Each row is a point on a tangle of strands that fork and nearly touch. The rows are in no order.
(in the rows, 128 means zero)
Two points are linked if the straight distance between their rows is under 105. Some points are linked to none.
(910): [157 102 173  84 151 173 164 140 142 103 193 109 147 145 183 124 105 114
 134 154 111 117]
(624): [130 195 137 108 111 138  83 143 129 118 167 173 104 111  36 170  93 106
  86 129 129 114]
(512): [108 111 143  78 168 155 114 123 135  93 165 132 145 167 163 151 162 125
 132 140 163 100]
(53): [134 150  73 142 134  77 211 134  97 131  94 151 101 114 137  36 188 119
 131  93 123 118]
(153): [172 142 155 158 162  60 115  85 119 115 116 113 138 147 119 160 154  99
 162 130 107 100]
(1089): [ 93  71 160 137 100 194  46 168 112  85 160 138 121 119 124 155  91 156
 111 166 116 101]
(610): [ 99 192 117  94 128  88 113 127 133 116 137 167  96 160  54 163 168  95
 108 126 131 111]
(180): [164 152 127 176 157  51 131  77 137 142 128  99  97 150  90 149 155 106
 122  96  80  98]
(38): [135 115 129  74 171 131 106 134 135  96 158 127 167 149 102 195  95  95
  51 156 126  90]
(1086): [109 102 165  66 167 175 137 137 171 111 166 124 123 152 173 112 145 118
 110 157 130 109]
(990): [ 70 122 127 112 137 165  77 127 177 100 137 144 116 131 129 149 140 113
  99 159 143 117]
(571): [169 149 134 105 138 132 144 118 154 154 143 111 120 125  90 151  76 131
  96 144 102 143]
(382): [ 64  75 123 116 135 197  68 155 141 111 145 128 137 146 141 141 107 142
 103 151 140 111]
(794): [129 135 116 143 124 117 136  93 150 130 170 107 116 142 163 148 151 112
 154 138 163 117]
(731): [126  81 135 147 184 144 133 122 152 118 155 115 160 151 166 173  92 134
  99 173 113 151]
(123): [116 107 132 143 114 138  25 130  96 101 142 119 154  55 118 175  77 134
  83 154 133 106]
(582): [133 157 100 172 179  80 223 146 103 143 121 141  98 121 158  49 186 134
 142  96 104 149]
(237): [160  91 176 130 165 173 165 134 147 128 161 102 143 164 182 161 107 146
 140 176 106 155]
(609): [108 157  69 138 124 137 167 138 151 189 125 128 118 122 103  58 122 141
 138 137 162 128]
(368): [ 97 171  64 116 140 111 140 108 154 188 132 125 113 131 102 123 140 136
 116 127 160 106]
(235): [132 130 134 108 101 116  86  98 126  89 149 129 132  96 104 111  93 103
 119 126 116 131]
(584): [119 160 147  96 135 127 135 137 138  97  75 161 116 137  93 135 142  94
  97 103 146 112]
(945): [154 102 126 127  98 158 158 156 162 107 112 111 146 120 150 138 143 112
  81 107 113 138]
(679): [124 128 136 117 110 118   4 118 129  99  87 138 146 100 112 186 136 120
 101 151 121 108]
(196): [159 108 136 117  89 158 102 127 168 113  66 126 147 125 142 155 133 122
  93 123 112 120]
(377): [148 131 144  98 165  47 154 104  89 119 124 129 114 169 111 148 183 146
 132 126 127 140]
(675): [111  75 170  94 116 203 144 169 105 123 129 114 116 162 209 111 122 154
 179 161 128 149]
(706): [121 169  93 202 127 114 185 146 135 153  90 153 103 130 160  69 139 122
 167 121 120 116]
(503): [138 143 137 119 152 108 131  96 130 168 120 107 132 116  90 110  71 141
 128 106  93 148]
(332): [134  97  85 113 106 145 174 149 170 123 108 128 150 123 154 106 158 137
  79 108 149 132]
(142): [123 203 143 124 117 108  76 147 153 140 151 181 106  64  50 145 100 130
  83 115 137 131]
(115): [130 122 101 132  88 158 133 157 120 145 186 124 165 124  97 136  94 142
 106 103 160 124]
(325): [113  86 150 125  79 175 134 157 105 123 131 143 127 154 157 127 119 142
 180 142 145 146]
(1045): [135 113 178 148 108 105 116 103  72  90 107 115 113 114 115 135  83 122
 157 161 113 140]
(916): [101 148  39 142 115 140 183 148 135 168 130 157 141 102 145  50 124 122
 113 125 143 140]
(364): [ 98 131 117 188 119 107 161 159  85 134  82 127 142 118 146 114 134 112
 156  56 123 155]
(78): [132 119 127 134 107 158 152  94 140 139 123  67 102 118 190 119 109 130
 178 164 129 144]
(785): [138 147 106 187 179  66 199 131 123 155 101 105  83 144 140  93 172 134
 140  89 107 128]
(271): [108 152  43 132 133  88 208 146 132 137 123 151 114 103 129  51 171 119
 104 125 136 121]
(39): [126 120 128 116 126 149  23 129 105 110 171 118 183 101 123 205  98 126
  46 149 145  90]
(682): [162  90 173 112 172 162 185 184 116 150 127  95 143 136 210 115 169 182
 139 166 123 176]
(252): [124 178  88 200  89 136 149 176 129 165 110 173 119 104 128  81 111 112
 161 112 122 121]
(26): [201  83 133  76 128  84 132  90 106 100 117 107 145 146 144 176 151 138
 111 168 115 117]
(1034): [100 110 132  94 133 119  98 104 108 121  95 129 141 121 135 119 146 136
 120 102 155 152]
(330): [156 132  93 142  75 123 188 153 112 140 106 143 129 132 111 100 133 131
 142  96 152 116]
(665): [117 112 146 151 148 133 115 119 145 122 132 111 154 150 129 156 101 128
 122 146 133 143]
(549): [149 136 125  41 142 144 114 125 158 104 131 131 132 164  89 182 128 112
  64 150 116  96]
(775): [142  66 139 112  85 181  70 137 122 139 181  91 161  92 165 133  93 142
 145 157  89 130]
(496): [ 94 154 142  85 170 153 152 135 138 117 118 165 121 142 100 107 118 107
 127 116 138 115]
(301): [106 115 157 175 121  95  90 114  77 110 131 128 144 117 122 146  93 125
 171 124 128 161]
(687): [112 137 105 119 133 126 109 110 116 141  60 123 131 134  83 137 133 146
 117 102 165 149]
(366): [135 125  90  97 127 123 166 132 164 150 133 145 104 142 115 100 163 150
 114 160 126 152]
(47): [137 118 134 119 174  85 118  75  85 126  90  90 148 131 166 138 150 152
 165 128 129 147]
(578): [ 96 100 156 133 108 186  21 137  97  74 120 114 140  79 152 159  79 138
 105 161 120  94]
(328): [127 106 149 121 141 180 192 188 114 141 134 115 126 163 211 117 143 184
 176 164 136 167]
(948): [ 90 155 133 104 117 145 107 152 132 100 176 149 107 139  60 158 102 126
  79 143 156 126]
(191): [125 113 136  95 129 109  62 106 111 103 138 136 175  89 118 119 114 121
  98  98 135 144]
(226): [ 89 127  96 160 121 135 125 120 121 160  79 111 122 123 106 115 106 171
 136 129 155 163]
(117): [139 104 138 102  84 178 160 154 131 125 133 133 130 147 137  90 117 135
 170 138 119 108]
(747): [116 105 126 108 145 168  74 147 146 100 193 110 169 122 126 182  89 104
  56 136 133  89]
(272): [136  86 137 135  81 159  64 132 127 135 124 110 146 112 127 134  89 131
 172 157  99 142]
(347): [139 120 180 107 143 156 139 112 110 119 160 104 135 122 164 119  87 103
 168 152 106 127]
(336): [133 107 130 110 154  79 100  87 108 155 110  84 145 113 120 123 145 143
 151 107 138 161]
(51): [160 100 150  80  85 156 189 145 103 122 131 126 128 115 140  94 117 145
 145 118 128 144]
(831): [113 119 133  84 173 136 163 133 133 124 162 119 134 148 172 123 194 148
 124 117 188 124]
(694): [135 127 122 125 110  86 118 100 145  99 119 129 119 163 110 181 190 112
 104 128 135 129]
(114): [121 190 107 173  96 123 111 159 151 159 160 182 102  81  67 128  96 134
  99 112 147 112]
(946): [ 90 152 142 128 142 147 150 110 141 135 139 150 103 124 120  82 116 109
 170 116 129 122]
(387): [152 167 137 168 102  95 137 106 126 148  78 128 117 121 120 129 125 108
 155  86 120 101]
(602): [144 160 125 182 132  65 136 106 125 128  99 110  79 137  63 152 119 120
  94  83  97  95]
(1062): [108 156  84 138 166  85 125  90 109 174  97 140  81 171  84 117 192 149
 150 107 151 131]
(440): [159 111 156 151 177  68 121  82  99 124 119 102 171 143 182 159 154 116
 166 144 119 133]
(139): [158 152 117  64 143 141 113 124 170 145 153 140 141 150 108 151 138 115
  77 115 134 104]
(905): [131 141 145 120 124 128 110 109 139  71 103 158 127 155 111 163 160 105
 123 138 129 108]
(1015): [ 78 128 124 113  96 144 136 159 123  91 171 168 107 123  89 114 110 114
  96 125 144 132]
(66): [154 141 136 175 141 102 153 134 118 171 113 113 107 132 105 110  73 145
 157 115  87 163]
(28): [133 127 167 137 131 150 165 130 139 132 145 109 133 134 204 108 129 120
 197 152 129 137]
(1025): [179  86 140  80 100 141 110 101 134  98 109 100 157 109 143 147 139 133
 109 146 114 118]
(309): [152 140 119 121  93 121 209 143  93 147 128  91 115 104 135  83 113 137
 152  90 140 146]
(361): [102 132  99 195 145 109 178 126 119 144  92 103 110 124 161 101 144 123
 163  92 124 152]
(589): [102 149 137 198 103 110 113 145  80 136 103 144 128 113 134 132 117 124
 180  86 132 160]
(889): [154 127 167 121  94 137 113 120 109 106  90 135 125  93 105 105  81 112
 145 125 104 128]
(1008): [108 147  93 145 146  87 145  98 121 169  93 153  90 132 112  78 180 130
 174 104 130 108]
(969): [ 89 150 130 173 121 135 142 127 159 129 140 163  84 128 118  88 106 107
 160 157 129 150]
(847): [150 116 115  82 117 157 119 147 148 156 173 136 164 132 118 128 114 113
 121 110 135 106]
(749): [108 123 111 159 123 153 140 120 143 170 105 113 152 151 140 143 114 139
 130 119 145 132]
(726): [174 139 120 127  86 107 137 117 130 138 101 136 140 141 110 138 139 132
 138 110 131 111]
(661): [132  81 147 132 133 172 109 143 147 121 111 112 156 126 214 136 130 130
 122 140  81 157]
(836): [143  70 152  99  90 191  69 161 136 114 171  92 154  91 210 108 131 126
 151 143  80 114]
(234): [112 118 142 111 106 145 163 156 146  84 188 140 117 158 125 129 133 130
 114 145 141 131]
(409): [103 125 137 136 135 154  42 116 152  99 112 146 128 107 118 176 122 111
  93 139 144  98]
(964): [109 146 141 180 120 155 100 158 149 139 131 176 120 121 109 136 100 122
 162 143 116 142]
(554): [169 127 126  92 148  64 105  80 130 117 131 113 124 158 129 161 187 130
 104 152 125 124]
(507): [125 132 122 125 197  77 162 101 101 152 130 125  90 175  96 134 179 176
 138 122 153 148]
(1091): [132 198  95 192  88 118 141 153 125 157  98 170 101  75  79 112 115 133
 137 112 149 116]
(445): [130 127 113  93 164 138 197 143 145 128 121 132 154 141 170 105 182 136
  90 108 169 137]
(913): [142 148 111 110 150  65 162 106 138 165 175 133 122 133 116  83 182 122
 155  96 118 135]
(455): [151 142 138 202 115  86 141 136 123 145 105 124 108 130  64 136  85 151
 109 105  96 135]
(379): [140 171 114 185 121  75 131 100 129 154  90 135  92 107  92  84 164 114
 150  83 104 105]
(555): [116  97 149 151 110 135  59 115  89 113 137 119 157 114 161 154  90 126
 178 147 108 159]

A fork is a point with three links. Follow the links from the first point to the second and name the forks in between, in order.
(66), (945) -> (1034) (910)
(512), (387) -> (554)
(114), (1045) -> (361) (301)
(272), (948) -> (301) (361)

A fork is a point with three links, a tip a point with one. Leave the first point through the second and follow the links. Name the first fork or tip that comes.
(507), (1062) -> (682)
(512), (831) -> (554)
(115), (847) -> (679)
(571), (503) -> (1034)
(578), (123) -> (115)
(1025), (196) -> (910)

Follow the links from the first point to the second, and from the first to the third. Name the last point that the two ways share.
(687), (496), (117) -> (554)
(609), (945), (78) -> (910)
(235), (271), (234) -> (361)
(582), (945), (78) -> (910)
